Each row is a point on a tangle of strands that fork and nearly touch. The rows are in no order.
(in the rows, 128 means zero)
Two points are linked if the straight distance between their rows is under 30.2. Some points are linked to none.
Q_78: [138 128 172 106 142 135  91 134 121 144]
Q_152: [ 83  94 119 187 135 158 101 175 129 136]
Q_487: [ 95  93 138 155 130 122 171 158 112  48]
Q_21: [154 134 162  98 122 156  57 151 141 183]
Q_51: [127 134 173  98 143 124 115 110 123 128]
Q_434: [159 149  93 134 120 134 111 123 148 155]
Q_976: [ 96 118 138 146 125 113 189 110 109  56]
Q_87: [170 155 138  83 114 130  92  89 151 164]
Q_467: [156 147 169  82 138 144  70 136 144 172]
Q_668: [ 89  99 158 117 123 116 193 121 105  41]
Q_541: [103 134 102 143 134  96 193 103 109 103]
Q_118: [ 97  86 167 120 134 122 160 150 111  54]
Q_971: [135 180 205  74 148 132 121  94 138 127]
Q_531: [155 138 169  92 133 150  65 144 142 175]
Q_935: [148 140 130 131 101 158  66 154 146 174]
Q_34: [166 166 105 115 106 122 121  81 153 149]
Q_703: [154 135  75 141 124 132 115 119 145 159]
Q_649: [ 89 102 112 180 132 156  96 177 133 153]
Q_686: [111 122  84 144 133  96 181 117 111 117]
Q_366: [164 154 109 127 111 136  99 127 147 158]
Q_554: [ 85  88 125 188 135 164 107 177 130 121]
Q_525: [101  97 101 172 146 116 171 134 103  94]
Q_468: [102 135 216  86 154 138 154 136 137  58]
Q_305: [141 141 123 140 108 156  78 159 144 172]
Q_820: [ 98 119 127 154 134 109 199 108 108  58]
Q_530: [ 94 105 106 168 142 108 187 122 106  72]
Q_232: [177 150 135  94 109 139  77 101 149 170]
Q_308: [ 97 103 106 169 127 151  99 173 131 163]
Q_373: [158 138 141 111 107 144  76 140 139 165]
Q_824: [118 101  71 157 121 111 155 137 106 134]
Q_926: [133 129 174 104 145 128 107 120 121 136]
Q_940: [ 93 106 145 135 121 114 195 113 109  44]
Q_767: [116 103  81 159 127 127 136 154 113 143]
Q_197: [147 153 188  91 153 140  80 136 142 157]
Q_607: [157 160 185  82 149 142  74 130 149 166]
Q_238: [101 100  93 166 143 106 177 128 100 101]
Q_913: [164 147 122 124 107 141  85 136 144 160]
Q_228: [ 93  98 125 162 135 118 184 146 113  49]
Q_313: [143 129  66 128 119 108 160  99 132 138]
Q_565: [136 166 186  77 150 128 119 102 137 138]
Q_195: [149 133 143 120 106 163  53 154 146 183]
Q_350: [147 115  59 144 116 120 136 113 128 151]
Q_353: [ 99 115 115 162 140 106 184 117 109  80]
Q_603: [155 135 151 108 109 159  54 151 143 182]
Q_804: [150 137 147 111 116 133  89 137 129 155]
Q_734: [132 148 177  85 146 122 116 105 131 141]
Q_24: [134 134 112 147 113 153  87 164 143 168]
Q_650: [142 191 214  66 141 135 117  94 143 135]
Q_95: [111 119 111 162 123 152  93 170 136 168]
Q_573: [ 97  89 149 150 127 126 157 162 111  54]
Q_438: [141 130 165 109 129 135  84 139 125 154]
Q_652: [104 105 108 175 146 122 154 145 108 104]
Q_97: [165 150 158  79 130 140  75 121 151 172]
Q_540: [171 145 145  87 114 140  73 118 146 168]
Q_858: [170 164 130  89 106 125 105  77 147 154]
Q_631: [115  98  67 162 114 124 142 149 109 146]
Q_440: [124 132  75 127 124  97 182  99 125 125]
Q_981: [167 165 118 104 101 124 114  75 146 151]
Q_362: [160 149  75 134 126 120 128  89 147 156]
Q_871: [100  91 124 176 136 143 149 164 114  81]
Q_244: [107 112  89 154 136  99 176 121 106 114]
Q_524: [143 139 181  94 150 136  85 132 131 154]
Q_768: [109 109  99 167 134 129 141 154 110 132]
Q_853: [124 124 101 155 122 148  99 167 138 167]
Q_403: [147 195 201  63 138 137 113  96 151 145]
Q_507: [ 82  88 169 113 128 114 186 137 104  39]
Q_621: [152 189 185  58 138 134 110  94 154 153]
Q_713: [101 129 105 152 138 102 191 109 108  91]
Q_549: [100  85 164 132 130 133 149 160 109  58]
Q_488: [157 151  85 128 123 119 127  99 149 150]
Q_6: [ 94  95 113 167 146 115 187 135 109  60]
Q_367: [107 107 107 170 141 126 147 147 108 117]
Q_456: [143 118  58 138 117 110 147 109 127 141]
Q_430: [164 158 100 123 114 121 120  95 151 148]
Q_264: [ 84  86 172 118 136 115 181 150 108  46]
Q_765: [138 134 148 121 117 121 108 128 121 139]
Q_179: [115 100  68 158 118  99 168 131 101 123]
Q_271: [110 135  84 135 127  94 190 104 115 115]
Q_260: [134 134  69 125 121 103 175  94 130 128]
Q_243: [153 130  67 138 123 126 125 112 142 156]

A fork is a point with three links, a tip a point with one. Leave the first point through the second and follow the links. Name the first fork or tip that comes.
Q_853; Q_95 -> Q_554
Q_238; Q_244 -> Q_271
Q_403; Q_650 -> Q_78
Q_264; Q_507 -> Q_820

A fork is a point with three links. Follow the links from the first point to the second and name the forks in between, in order.
Q_524; Q_87 -> Q_467
Q_971; Q_197 -> Q_78
Q_353; Q_238 -> Q_271

Name the points in between on the shortest way along the links from the first point to the second, in order.
Q_260; Q_652 -> Q_440, Q_271, Q_686, Q_244, Q_238, Q_525
Q_525; Q_179 -> Q_652, Q_367, Q_768, Q_767, Q_631, Q_824
Q_353; Q_118 -> Q_530, Q_6, Q_228, Q_487, Q_573, Q_549
Q_34; Q_362 -> Q_430, Q_488
